Each row is a point on a landscape with many valleys, with its height.
A ball rolls from a point to the lowest of its 2 nearest points, and stops where none of them is lower. Distance is the straight distance between rows; heights are no part of it.
rilak: [151 118  83 103 185 138 118 137 147 167 130 157 106 113 171 140 173 170
 152 150 115 131 106 163 136 148 152 102  99 139 111 142 125 152 138 176
 130 132 159 148 162  96 131 166 155 158 100 178 128 149 134  90 154 118
 111 138 143 172 134 163 144 169 146 124 121]  height 19
luvu: [186 151 132  89 157  79 121 176 150 160 186 175 108  93 181 142 122 130
 129 122 158  92 110 125 148 148 140  79 108  91  92 146  99 132 167 170
 170 132 137 217 172 144 160 102 112 141 111 170  77 118 116 133 150 109
  94 164 135 183 102 118 108 141 127 128 125]  height 351
pobo: [121 145  95 144 122 133 111 112 161 166 135 127 173 109 141 126 122 103
 125 101 182 136 111 125 130  99 124  88 129  67 128 126 102 123 144 128
 150 132 102 124  96 129 113 126 127 118 115 116 101 102 122 113 137 110
 100 119 132 112 125 126 122 131 122 127 143]  height 332
Nazed: [151 129  92  72 126 138 127 147  88  90  99  92  94 113 115  77 145 167
 126 150  94 100 147 117 134 119 163 152 144 159 146 112 157 154 148 141
 116 172 204 101 162  93 107 193 148 117 141 143 144 133 107 139 120 130
 172 144 102 162 160 120 134 131 149 151  87]  height 585
komar: [128 103 108 104 185 148 119 147 146 185 107 122 123 105 161 133 162 184
 129 157 102 113 128 161 131 136 129 107  95 144 108 143 112 133 127 170
 147 109 155 138 153  90 149 170 123 176 113 187  98 149 118  84 140 113
 118 156 114 157 154 194 160 175 129 122 131]  height 149
Vik: [ 94 141 138 146 167 122 160 157 157 171 130 154 108  97  90 155 125 141
 130 109 116  70 158 126 111 131 108  74 100  31 139 140  93 140 117 129
 140 100  92 145  97 188 137  77  98  98 100 138  95 107 157 115 151 100
 125 107 115 116 131 107 102 134 129 112 164]  height 345
labef: [113 119 173 126  80 171 151 102 116  54  99 103 165 105  54 105 158  80
 161 169  67 161 177  84  83 121 131 165 143 211 156 148 161 114 129 117
 120  77 150 111 117 136 113 163 136 111 190 120 127 106 117 136 111 157
 177  70 131  61 182 144 128 102  92 177  87]  height 223
zege: [115 111 168 156  66 137 143  85 106  56 117 154 143 125  76 131 119  88
 138 137 126 188 171  52 118 116 175 165 140 183 147 129 192 124 135  96
 136  90 131 100 133 153 106 142 143  77 167  93 172  99 129 164 103 148
 136  80 120  96 140 122 120  86 138 160 127]  height 153
vuf: [143 109 111  74  91 103 123  86 122 124 169 146 148 149 152 202 117 119
 147  77 146 187 124 116  90 145 142 125 100 157 127 135 200 116 135 145
 107 149 122  45 160 110  82 145 148 172 100 124 183 144 163 168  91 124
 141 135 161 149  66  88 179 130 175  92 128]  height 488
Vas: [189 158 132  77 163 123 116 129 167 166 162 164 143 164 212 167 132 141
 148 113 158 111  88 180 170 177 100  74 106  95  99 134  92 107 168 159
  99 158 146 154 140 107 166 114 154 151 106 160 135 146 118 114 162 119
 102 163 137 172 101 119 134 131 168 128 152]  height 98
goru: [165 162 154 105 140 140 117 123 151 183 159 161 183 159 175 119  92  86
 120 111 161  82  93 134 185 126  93  82 145  69 104 120  61 109 183 117
  97 135 117 114 102  90 159  85  97 158 132 125 154 130 133 121 151 105
  53 131 132 116 110 108 131 112 150 142 151]  height 104
laf: [150 151 122 107 100 139  93 110 166 173 167 138 191 134 173  98  90  88
 139 115 171  89  87 116 128 108 105  51 134  60 103 128  70  96 177 101
 102 127 104 124 103  74 120 109 113 131 144 125 151 127 139 164 159 118
  96 137 110 100 105 140 140  62 145 157 151]  height 186
Vuli: [158 108 105 128 117  96 131 156  78  79 140 112  88 119 120  88 125 136
 122 112 134 126 151 106 193 148 181 195 154 168 140 100 158 171 151 122
 141 171 153 121 197 137 109 142 142  70 115 111 174 115 101 131 114 149
 158 135 125 160 131 112 111 112 162 139 116]  height 782
rap: [148 122 110 111  99 117 113 129  77  72 128 125 115 148 115 113 166 109
 135  99 103 182 141 117 172 136 169 214 178 219 114 142 179 155 177 102
 145 164 127  96 175 141 140 156 120  80 144 122 158  95 100 118  88 144
 183  91 140  91 172 121 128 112 166 143  93]  height 675
Liru: [171 141 143 157  92  75 133 132  91  49 171 103 109 118  79 122 162 118
 131  82 145 148 156 109 142 144 147 227 179 138 143 122 167 165 141  88
 135 164  99 111 147 164 118 111 119  77 130  74 115  96  98 130 105 170
 184 105 153 119 147 116  89  87 154 148 107]  height 120
Vefi: [160 143  61  87 137  80 118 137 118 120 155 163  62 112 157 121 101 155
 136 151 133 132 125 105 164 144 144 126 120 122 130  87 126 152 152 172
 127 180 183 149 188 123 112 130 144 130 135 141 130 120 137 168 136 114
 120 178 143 210 101 105 106 139 139  99  83]  height 425
nepuf: [130 123 129  88 141 151 158 151 106  97 103 114 101 118  92  70 143 147
 126 168  77  76 172 117 147 142 162 151 133 145 162 125 128 169 147 159
 118 134 220 125 168  85 100 184 148 134 140 135 135 127 100 134 116 125
 170 142 105 164 150 119 144 152 112 151  87]  height 515
kage: [158 114 144 160  76  83 144 116  84  63 160 108 126 128  92 119 118 106
 114  99 155 173 155  71 166 121 179 206 155 143 153 120 164 157 154  87
 148 139 101  99 164 147 115 138 121  80 145  80 167  99 106 150  94 146
 153 108 143 119 129 122 103  78 155 135 117]  height 227
tekov: [148 122 120 118 100 105  92 126 105  50 109 114 113 129 108 121 162 108
 120 124 122 177 147 144 153 129 141 214 179 205 142 134 163 124 123 111
 114 186 127 104 135 140 153 139 111 109 138 103 108 132  87  91 114 155
 186  94 139 100 183 149 106 114 138 123  75]  height 615
Sedu: [125 148  91  98 152 144 163 122 126 159 148 197  76 131 141 126 126 146
 154 195 117 164 122 110 159 187 138  63 111 123  96 139 121 171 175 151
 134 123 158 193 168 125 134 107 141 159 131 167 113 116 141 127 153 116
  63 159 118 200 112 122 143 150 111 163 123]  height 349
gopav: [173 146 155 122 197  90 111 199 127 158 160 135  95 127 209 126 120 135
 118 114 147  74  66 184 119 115 137  99 135  97 104 135  89  89  84 154
 159 137 124 206 149 127 184 126 132 134  91 169  95 160 128 115 125  97
 109 167 144 166  97  80 125 170 140 114 138]  height 534
dided: [156 145  62  85 142  62 113 156 134 129 152 157  81  78 143 121 108 148
 134 111 133  93 140 111 133 123 128 116 118  89 140  93 110 145 145 186
 136 171 157 152 171 145 122 124 128 118 111 147  89 117 130 158 130 105
 134 166 142 191 102 115  98 146 128  85  94]  height 523
gog: [115 112 197 180  94 146 155  97 119  72 124 138 153 130  71 152  99  89
 132 140 147 188 156  64 136 132 169 167 130 138 154 127 184 116 120  98
 133  81 131 116 104 169 109 112 144  88 159  58 178 106 122 158 130 156
 132  82 119 106 122 109 104  89 127 141 137]  height 75
Faka: [140 115 111 111  78 102  85 105 123  41 108  98 110 128 145 105 135 128
 112 144 115 173 138 149 122 102 102 218 143 204 125 110 165  99 101 109
 102 203 110  81 117 124 151 120 117 136 143 113  83 157 110 100 106 164
 161 133 134 116 198 161 113  93 126 106  54]  height 554
tumuk: [150  98 113 123  91 109 127 138  71  83 139 137 104 156 124  95 133 116
 126 100 112 164 138  93 195 141 187 194 159 207 123 118 184 171 170 113
 143 164 135  91 203 120 119 166 144  87 136 128 195 105 118 130  86 135
 156 119 130 128 138 121 142 108 169 146 125]  height 725
deg: [105 112 147 107 176 151 170 153 106 117  92 115  89 130  86  80 167 135
 126 160  60  90 156 133 160 157 158 151 145 150 168 141 112 145 115 172
 127 113 196 140 163  81 107 175 129 156 128 136 136 128 101 112 127 115
 167 113 112 154 146 115 140 166  92 118  85]  height 434
lumib: [ 71  98 204 125 191 178 200 170 126 131  83 123  99 150  54 120 133 140
 126 166  39  85 173 114 143 143 123 138 108 105 159 135 151 158 121 125
 106  73 173 146 114 143  90 135 136 107 139 112 152 150 134 131 154 147
 142  82 100 134 132  97 121 147 107 144 109]  height 398
Bano: [153 126  84 106 184 129 143 121 127 146 159 181  67 129 169 126 176 161
 157 159 109 147 106 152 147 184 170 129 108 161 103 135 150 166 147 181
 126 144 169 161 200  85 112 151 164 156 105 169 154 139 155 118 147 124
 108 133 153 194 123 127 139 159 130 123  95]  height 168
tavo: [130 136 146 160 115 174  80  94 150 166 120  99 192 148 166 103  83  93
  98 111 161 104 108 161 138 123  57 119 125 122 114 112  38  54 123 121
 146 146  84 137  72 122 157 118 100 127 130  86  68 126 146 113 115 121
 123 169 102  76 125 160 119 123 109 141 167]  height 188
mef: [ 95  94 172 113 110 191 176 139 131  96 101 104 166 132  48  84 122 110
 132 153  70 116 166 102 123 107 143 129 120 161 147 128 135 140 131 144
 113  80 178 122 116 107  83 184 161 129 174 108 154 136 109 119 114 123
 165  88 114 105 154 100 151 135  84 164  99]  height 228
gafo: [ 98 145 148 135 155 158 125 142 161 190 127 126 155  81 106 112 111 118
 119 118 136  65 149 123 127 131  86  55 121  63 121 130  70 110 135 103
 136 121 104 137  80 164 148  95  87  87 113 114  86 125 136 122 163 104
 110 102 118  90 156 127 120 120 143 145 187]  height 261
tavuk: [ 95  99  94 120 105 193  95  89 159 169 118  84 178 127 136 144 129 139
 167 161 119 159 106 141  66  99  70  53 109 177  91 116  95  93 125 138
 109 118 109  86 117  95  87 146 135 173 172 169 138 125 146 137 110 122
 144 130  98  77 133 209 175 105 110 140 145]  height 381
Nos: [149 143 134 150 156  75 160 183 100 177 185 120 112 121 194 127 118 119
 100  93 164  77  98 107 143 116 134 101 117  72  97 129 114 169 139 127
 158 105  99 198 163 154 145  98 101 165  82 145 128  85  94 146 144 123
  66 140 131 177  93 100 102 149 105 146 121]  height 365
nisez: [ 72 149 154 185 134 124 104 126 127 138  60 102 119 116 106 107 133 152
  95 162 118 120 124 168  82 121 100 165 156 127 112 160 115 125  74  52
 153  89 106 164  86 137 174 103  91 100 123 134  87 179 110 114 133 156
 121 156 149  80 141 174 157 148 103  93 186]  height 598
Balu: [113 114 101 129  99 197  91  72 164 143 108  88 202 132 171 165 144 137
 151 148 147 170 134 159  72 104  77 113  77 202  97 133 127  94 129 124
 132 129 108  85  94 124 118 122 137 161 159 165 125 132 145 131  89 163
 122 148 108  70 151 203 162 119 100 121 152]  height 438
fisa: [120 129  77 125  91  75 155 128 114 150 174 139 124 136 176 148  79 116
 115 134 157 151  86  82 171 112 133  75 102  66 126 107 114 162 154 146
 118 145 114 117 156 103 127 128 116 190 132 131 152  81 112 175 147 115
 102 162 141 173  62 104 111  94 122 113 106]  height 595
feba: [ 53 130 138 164 140 164 144 103 147 136  51  81 120 108  58 141 170 130
 123 165  83 157 128 135  92 140 108 153 143 134 150 138 141 108  63  96
 132  82 119 141  78 138 132 105  89 134 125 110 103 154 129 123 149 140
 138  92 135  81 166 163 137 145  79  96 138]  height 732
zasuf: [153 144 127 127 112  60 156 147  96  70 163 117  98 135 109  98 150 143
 101  65 147  79 154 166  74 135 111 220 174 100 189  79 150 119  84 149
  81 168  88 121 127 186 150  96 150 133 118  92  40 121 102 115 120 167
 188 133 146 133 133 122  98 119 112 131  97]  height 347
mib: [180 148 158 100 185  71 126 209 130 141 198 153  86 105 191 133 127 129
 124 120 153  68  87 146 113 133 161  96 120 104  87 139 105 116 119 169
 187 126 122 227 176 150 167 103 111 141 105 177  81 137 126 141 146 102
  94 154 147 183  95  93 112 159 123 124 126]  height 450
Kula: [ 45 150 152 170 185 129 162 142 142 159  67 114  83 109  64 156 139 164
 129 157  72  95 149 151  68 136  91 129 135  66 142 150 131 134  74  96
 114  59  84 137  96 158 157  96 105 110 109 141 112 152 162 115 150 131
 155  95 130 104 161 142 135 138 127  91 173]  height 476
mured: [165 178 163 120 167 115 130 160 115 186 150 135 143 158 191 115 105  91
 108 108 153  65  77 146 171 109 100  93 156  70 102 126  67 118 151 109
 128 126 125 155 119 111 164  91  93 159 114 141 145 118 110 121 134  98
  54 150 140 137 102  81 113 142 142 135 132]  height 187
Ruro: [169 151 131 109 101 136  87 104 162 153 153  91 205 176 209 157 102 107
 130  76 171 127  97 180 119 100  75 112 102 117 123 131  98  77 148 146
 116 163  84 108  85  95 145 151 161 137 119 109 117 126 137 121 120 130
 126 160 126  94  87 178 138  94 152 115 155]  height 310
Gupa: [150 115  69 113 116  98 112 111 122 108 127 149 120 137 133 129 119 130
 121 118 147 159 118 121 148 103 157 163 143 149 160 109 142 136 123 154
 120 181 140  90 154 111  95 155 154 130 127 119 160 145 131 114 111 124
 149 115 140 145 138 115 116 133 155  99  76]  height 451
sud: [125 108 165 118  69 168 125  94 113  70 101 125 171 137  80 113 161  82
 143 162  81 184 169 121 113 130 142 163 150 238 160 167 165  96 103 131
 108  91 146 112 114 125 154 154 143 151 196 135 144 112 111 120 112 141
 168  79 109  60 181 126 129 112  78 157  77]  height 152
dulig: [159 120  72 124 179  97 135 140 127 133 178 175  53 114 169 119 142 144
 143 149 137 138 112 132 171 167 173 145 117 145 111 107 133 159 136 190
 149 154 157 169 203 110 114 124 143 135 104 149 142 130 158 133 140 124
 111 143 157 207 116 112 119 149 125 106  93]  height 293
sizu: [104 149 178 167 136 164  98 110 123 172  95 103 149 136 126 106  84 129
  82 130 135  84 118 164 129 126  56 117 141 112 112 118  38  63  98  81
 150 127  96 139  62 147 177 106  76 111 130 100  57 152 145 121 122 105
 106 151 134  74 137 137 116 153 118 116 187]  height 105
Gok: [114 112  87 127 104 186  91  73 153 132 105 120 180 125 153 166 152 113
 159 137 142 192 136 142  75 114 106 114  99 188 127 147 158  99 117 135
 111 119 110  75  92 126 121 134 157 172 129 151 147 131 159 116 100 134
 122 114 128  77 154 164 162 138  96 117 141]  height 482
sidet: [145 126  84  84 112 130 108 119 111  91 106 126 115 140 119 114 123 152
 129 142 118 140 128 122 127  98 157 142 135 174 152  99 146 139 133 140
 106 175 175  81 149  94  91 189 156 134 151 129 171 144 126 128 108 114
 157 121 115 138 146 125 126 141 156 129  79]  height 513
vegil: [128 139 214 195 129 114 157 129 122  86 133 122 125 136  49 168 125 110
 120 122 136 167 126 102 142 146 156 188 143 102 160 135 159 136 100  98
 126  87 116 139  91 161 109  75 125  98 141  46 168 102 117 140 138 159
 136  83 128 112  92 102  77  95 120 118 127]  height 180
fug: [174 119 136 135  70  64 130 124  71  81 180 101 129 153 131 103 100 113
  96  96 178 155 126  86 151  96 170 216 159 146 143 104 174 146 147 108
 149 155  96  80 162 130 118 147 126 116 147  89 169 117 105 156  96 134
 160 123 149 148 129 106 108  73 154 113  88]  height 311
Taf: [ 79 148 154 158 189 126 167 167 139 167  88 149  75 108  77 156 128 170
 143 136  82  71 154 138  84 126 104  99 116  38 131 158 119 138  91 121
 126  68  80 145 100 185 163  80 107  98 106 165 114 141 180 115 154 101
 138 104 129 120 147 111 124 137 147 101 175]  height 417
pag: [128 127 105 137 104  74 122 133 112  48 129 104  94 109 112 102 134 147
 104  91 141 105 164 161  87 122 101 209 162 132 166  83 150 111  87 132
  94 193  96  99 116 165 142 113 126 120 118  95  36 150 103 104 118 160
 178 140 136 141 165 146 105 106 120 118 100]  height 426
Kef: [129 130  70 110 103 106 125 107 149 154 148 166 131 130 150 146 101 125
 142 125 153 164  99 101 158 112 143  59 109  82 116 111 118 142 152 139
 125 149 133 103 145  99  87 133 141 152 138 143 151 103 140 155 147 113
 106 143 128 152  81 109 128 117 142 117 116]  height 637
toki: [104 177 167 205 114 124  96 115 131 107  82 108 148 116  81 104 129 135
 113 156 115 114 100 154  75 134  88 169 154 125 125 155 115 114  64  48
 152  87  93 161  62 157 179  91  98 106 119 105  62 164 129 136 147 163
 102 164 181  66 121 159 147 135  93  99 188]  height 634
fev: [149 151 131 137 183 108 158 174 110 162 167 145  82 126 172 117 119 135
 145 170 158 116  89 118 163 143 166  75 141  93  91 151 113 143 134 113
 174 121 133 176 155 128 164  80 104 132 115 164 148 124 125 121 152 128
  49 154 157 183 100  83 128 145 136 136 158]  height 527
pobak: [107 136  87  93 167 144 149 125 149 162 116 180  93  97 113 128 131 143
 146 170  89 121 138 107 147 148 140  62 107 101 130 127 108 169 150 160
 134 128 172 155 161 126 105 142 123 141 118 158 106 125 125 133 154 105
 108 139 111 181 140 126 134 167 112 138 107]  height 209
nura: [107  99 177 113  95 187 144 118 103  99 113 131 162 171  69 105 150  81
 130 119  72 162 153 124 132 131 149 148 149 228 129 175 176 115 120 142
 100  63 157 127 104 110 130 166 170 149 183 136 183 118 128 110  99 118
 164  82 108  70 144  68 145 135  72 140 100]  height 53
Zel: [154 158 155 147 155  91 135 174  96 187 161 111 136 142 196 123 130 114
  89  71 172  70  83 149 122  93 129 112 146  70 103 127 107 139 127 126
 156 108 102 195 132 145 146 116 114 146  89 140 115 106  93 124 136 112
  89 134 141 144  96  91 107 159 127 152 123]  height 280
zosos: [128 103 126 110  78 130 112  82 116 110 141 176 148 165 130 175 105 103
 132 112 143 186 139 108  98 130 154 134 122 182 141 137 199 120 116 140
 104 140 141  57 144 114  98 149 152 160 134 121 207 124 167 150  79 116
 142 127 112 119 105  74 161 130 152 119 114]  height 402
mol: [ 89 145 189 168 142 155 123 133 124 177 117 108 148 107 113 117  97 133
  91 111 140  53 146 157 109 142  63  91 123  84 118 129  52  80 107  99
 139 116  73 144  66 172 178 106  83  97 119 105  54 135 143 123 139 105
 132 141 112  77 152 143 108 126 125 141 205]  height 181
Peg: [161 142 127 131 106 143  84 102 156 176 139  94 201 155 198 124  85  96
 108  84 152 100  95 180 137 107  59 104 113  98 118 120  48  59 135 143
 115 156  84 150  99  80 155 135 138 133 120  99  91 135 148 123 116 120
 137 173  88  87 100 167 124 100 139 143 149]  height 252
Parut: [ 72 133 124 155 170 151 136 133 136 167  70 110 106 109  80 123 153 133
 131 157 101 128 125 128 101 117 127 111 153  90 135 148 131 129  92  85
 144  88 127 143  88 143 133 113 106 102 100 121 121 161 128 107 149 124
 113  87 147 105 154 136 140 169 116 105 159]  height 778
mono: [ 99 131 179 182 170 109 172 145 132 126 122 139  91 138  59 166 124 137
 115 127 121 121 136 124 126 135 132 158 127  43 160 130 138 143  83 108
 112  90 115 153  96 164 108  56 124  89 120  85 153 116 146 115 148 137
 135  93 122 122  92  86  85 130 126 105 130]  height 287
vuv: [ 88 114 129 168  98 200  95  63 176 144  88 102 206 120 158 141 139 135
 121 155 142 142 118 153  85 106  75 148  91 198  74 120 102  87 117 120
 184 127 113 120  71 137 113 102  79 137 166 159  87 135 135 138 110 170
 114 162  97  79 174 187 151 124  89 137 145]  height 386
Bog: [176 122 114 121  95  71 114 116 100  85 158 128 133 157 136 113 112 109
 107  91 171 170 123 120 146 103 154 216 162 156 152 113 158 128 124 141
 132 179 101  87 147 125 116 136 144 123 132  95 153 133 118 124 102 138
 165 105 156 142 142  97 107 102 157  96  68]  height 380
tima: [179 147 121  81 167 119 110 149 165 172 151 191 110 114 177 151 140 146
 144 152 146 118 111 154 158 167 127  73 115 105  91 149  95 128 168 167
 143 146 160 194 157 128 164 114 123 143 127 183  92 140 124 119 170 101
  94 164 124 187 123 143 129 137 152 143 142]  height 234
puz: [131 122 137 145 198 106  97 191 133 151 107 133  83 119 189 113 127 156
 112 144 134  93  96 199 106 106 139 114 145 117 106 150  97 104  58 123
 154 135 127 183 143 108 191 136 124 115  87 175 111 191 120 105 119 117
 127 165 137 142 120 126 146 166 142  94 162]  height 599
dofi: [164 139 152 153 123  65 150 156  97  69 168 115 107 134  87 121 156 131
 101  72 159 105 152 142 129 141 138 222 178 120 168 100 142 155 102 128
 112 154 104 133 147 168 115  93 127 103 122  78 114 114  91 122 116 160
 181 103 146 138 114 103  77 118 130 132  92]  height 235
sopob: [ 82  92 197 119 147 175 200 168 133 106  99 111 132 133  47  88 128 134
 127 159  48  75 189  97 132 132 128 141  95 117 154 129 134 170 147 145
 112  74 193 123 119 119  75 170 153 116 153 117 138 134 120 135 135 144
 157  94 118 135 141 109 135 135 101 166 107]  height 314
Fufa: [ 82 114 115 114 181 156 168 139 137 151  90 135  93 109  85 118 149 140
 130 164  73 104 145 119 137 142 147 104 118 110 157 133 118 151 111 155
 128 104 172 142 149 118 104 153 123 149 107 140 121 135 116 115 139 111
 132 108 109 161 155 120 138 177 101 123 101]  height 329
Firet: [127 115 115 119  77  83  95 107 116  43 123  95  99 122 132  84 129 131
 103 110 120 151 133 160 102 110  86 226 156 176 127  85 155  99  87 111
  96 206  90  94 110 142 141 101 121 125 119  98  25 157 103  97 117 172
 151 158 140 141 180 146 108  91 118 109  69]  height 497
ret: [ 87 118 118 183 105 161 101  85 167 145  85 100 172 110 140 141 134 142
 105 135 147 148 126 148 101 113  92 140 101 154 112 121  97  96 104 114
 176 128  93 127  75 140 125 119  89 122 137 134  58 138 131 106 120 141
 115 144 112  99 161 194 129 138  96 128 156]  height 334
lofor: [124 126  91 152 117  69 171 163  92 163 185 118 105 114 187 145  88 100
 110 133 144 117  98  75 168 129 114  86 101  69 125 123 111 193 152 152
 128 126  97 179 174 153 156 110  93 198  87 121 144  69  85 170 152 128
  90 145 131 183  88 107 101 120  87 127 114]  height 485
lobaz: [154 159 124 113 182 140 160 151 111 163 158 174  78 143 165 123 128 152
 157 200 147 150  99 126 159 186 156  66 137 127  80 147 120 147 161 124
 158 121 153 181 160 127 169  83 122 146 132 172 141 130 142 120 159 119
  34 160 136 196 104  98 143 142 132 167 157]  height 453
pume: [162 140 131  75 101 124  97 107 165 135 161 108 201 160 204 191 128 110
 154  73 187 137 113 160 102 125 108  96 103 120 121 142 144  99 161 143
 105 152 112  75 100 110 129 150 163 150  98 117 145 130 128 147 122 134
 122 136 166 126  71 154 172 115 171 108 171]  height 375
refug: [ 89 167 142 194 127 152 116 102 158 100  79 104 138 100  57 137 160 121
 134 154 102 153  94 123  86 149 101 152 152 120 150 138 146  98  59  76
 138  87  98 144  47 169 144  78 104 113 117  86  86 143 143 145 165 150
 118 109 169  68 140 145 117 127  79  90 162]  height 683
zenas: [144 118 124  93 151 182  89 113 168 170 107 114 169 158 184 169 124 157
 145 119 133 125 110 189 150 141  80  87  92 142 104 120  88 106 144 132
  89 148 137 108 105 106 155 139 145 159 114 145 137 163 122  95 125 121
 107 152 113 118 127 179 162 150 145 121 179]  height 290
goga: [ 86 103 187 161 190 129 178 170 115 121  94 150  67 145  64 151 117 151
 133 162  79 109 164 119 161 144 133 142 110  73 155 129 151 150 106 117
 105  85 147 157 116 161 112  79 124  84 117 106 170 130 161 119 153 144
 130 101  96 139 105  93  94 143 140 125 131]  height 379
busaz: [110 129  66 106 109 150 113  92 160 145 120 162 142 134 120 146 114 127
 156 134 133 167 111 121 118 104 137  71 114 118 131 109 129 137 139 139
 110 142 141  86 130 104  80 155 159 156 137 140 157 121 144 128 133 102
 119 120 116 128 119 123 145 139 132 123 111]  height 583
zisuv: [112 122 108 152 129 162  91 118 167 176 100 112 165 112 136 134 129 128
 118 129 162 132 116 152 123 106 104  96 121 111 121 130  89 105 125 119
 151 124 108 123  76 132 141 133 110 117 124 125  89 136 130  91 131 110
 103 126 126  99 155 169 137 149 120 137 169]  height 272
Bapa: [171 137 116  96 142 143  83 119 183 175 134 137 165 146 194 150 116 137
 138 110 135 104  97 181 173 151  74  74 104  94 110 126  62  87 155 148
  87 162 130 137 116  96 165 128 142 144 116 142 119 161 125 114 147 104
 115 164 109 138 113 155 141 122 164 133 170]  height 204
timik: [ 41 156 169 204 139 127 152 113 135 146  67 100 102 110  83 161 137 185
 101 139 100  92 143 154  62 143  89 143 116 117 114 142 118 127  71  76
 149  62  70 141  90 156 157 102  83 120 130 137  70 159 143 129 140 152
 135 134 126  95 170 181 142 135 101  92 190]  height 542
geli: [151 134  94 102  92 132  84 107 169 161 157 134 170 141 170 134 121 121
 156 100 158 127  77 130 107 105 111  37 125  84 103 133  82  82 161 123
 108 134 103 101 109  71  93 134 129 128 150 151 145 129 155 165 164 108
 118 132 114 114  85 163 140  70 159 141 147]  height 247
sufe: [124  73 161 127  44 117 117 108  78  92 154 165 140 169 109 145  97 103
 110 119 115 178 155  73 106 128 165 143 124 215 126 133 216 133 124 127
 116 109 136  65 160 116 123 168 148 131 153 118 215 111 167 155  75 110
 130 140  97 118 103  87 171 107 162 162 143]  height 312
feg: [112 108 150 116  98 161 166 130 110  68  93  89 148 113  49  82 153 115
 143 153  73 126 183  94  95 110 144 163 135 171 165 129 138 149 152 113
 118 100 172 101 131 108  87 182 140 102 167 118 139 118 111 128 103 142
 180  78 122  84 167 138 133 119 111 175  99]  height 289
makik: [120 147 108 150 130 102 152 120 141 168 159 131 151 105 142 133 116 105
 109  86 171 115 117 100 138  94 134  97 118  45 129 123 110 149 140 126
 148 124 100 143 122 138 103 108 119 129 101 118 117  85 109 130 138 116
  96 121 132 139 102 100 101 135 106 120 113]  height 388
vaza: [132 131  79 138 143  81 140 135 136 135 145 152 110  98 128 129 121 128
 116  98 157 116 137 114 148 115 149 115 122  76 162 109 112 151 122 157
 141 151 132 141 154 144  98 119 126 119 105 122 113 111 117 125 128 112
 123 128 138 162 108 102  96 156 123  97  98]  height 462
duzin: [127 103 109 115 163 185 108 123 145 180  95  96 155 139 154 140 165 165
 142 139 124 143 116 172 123 132 122 106  98 161 110 150 131 133 122 126
 118 108 145 106 105 102 137 149 136 174 117 159 143 161 124  74 124 128
 102 132 129 104 156 181 165 172 114 124 154]  height 270
Pur: [115 116  78 128 121 160 104  89 149 142 103 147 151 132 127 149 148 118
 145 123 143 184 114 132 118 118 147 119 127 144 143 146 153 126 123 138
 120 129 125  92 107 118 106 149 156 159 117 132 162 130 147  98 110 118
 123  95 128 102 148 128 149 153 119 112 120]  height 533
vom: [102  82 165 149  50 135 133  94  90  77 125 164 136 145  89 119 108  86
 120 124 110 188 171  47 131 118 178 153 141 211 128 139 211 133 138 111
 130  75 120  92 153 131 130 157 152  98 166 115 190  92 152 159  82 123
 133 100 106 101 126 112 156  96 145 170 142]  height 224
larig: [ 88  94 206 127 108 190 170 136 108  92  99 120 148 155  56  95 138  88
 127 122  61 151 152  93 153 114 159 151 142 200 117 152 178 134 136 117
 105  59 154 149 111 128 106 160 168 114 179 114 172 118 119 126 111 133
 144  65 111  90 135  86 133 131  87 156 114]  height 137
dela: [118 117  76 118 101 171  71  91 158 156 133 121 157 134 152 153 133 117
 172 128 141 151  78 126  71 106  93  33 136 141 109 123  90  66 136 131
 109 135 100  83 104 101  71 140 137 141 162 150 143 128 167 151 140  98
 138 112 112  91 108 196 150  80 139 132 143]  height 316
movi: [147 111 111 126 122  90 142 163  84  73 130 117  79 105 108 103 115 156
 128 139 132 103 180  87 167 137 166 154 118 120 159 101 153 183 146 124
 127 156 182 126 169 145 108 131 139  69 118 110 164 117 124 154 118 143
 141 156 111 169 117 120 100 121 152 146 122]  height 839
Tasop: [152 123  87 122 112  94 144 175  80  71 141  84  64  98 118 111 123 187
 145 120 131  94 168  83 127 125 156 125 106  99 159  96 154 179 144 107
 137 159 173 111 133 156 106 125 123  69 131 121 153 105 149 177 123 135
 141 171 109 159 107 112  76  92 162 144 130]  height 892
rupo: [153 132 107  69 105 109 123  99 144 135 170 142 173 148 173 194 134 134
 165  83 173 163 115 132 110 152 139  99  92 126  94 135 175 132 169 137
 102 146 127  70 148 104  95 153 163 162  88 142 165 130 141 151 134 131
 121 140 177 156  63 123 182 133 178 113 161]  height 446

For each start below, name the point where the ball stops.
gopav => Vas
lofor => goru
tavuk => goru
vuf => gog
movi => Liru
sidet => Liru
dided => rilak
Tasop => Liru
Firet => Liru
toki => sizu
pume => sizu

Call two points neighbours if one is among the 2 nearest of the other. Go from one point of each pair to the other, from neighbour to neighbour, staying as low as possible. Name the highest point that can't be avoided.
nura / gog => lumib
goru / zisuv => Balu
zisuv / rilak => dided
sizu / nura => vuf
pobak / Liru => Nazed
Vas / rilak => zenas
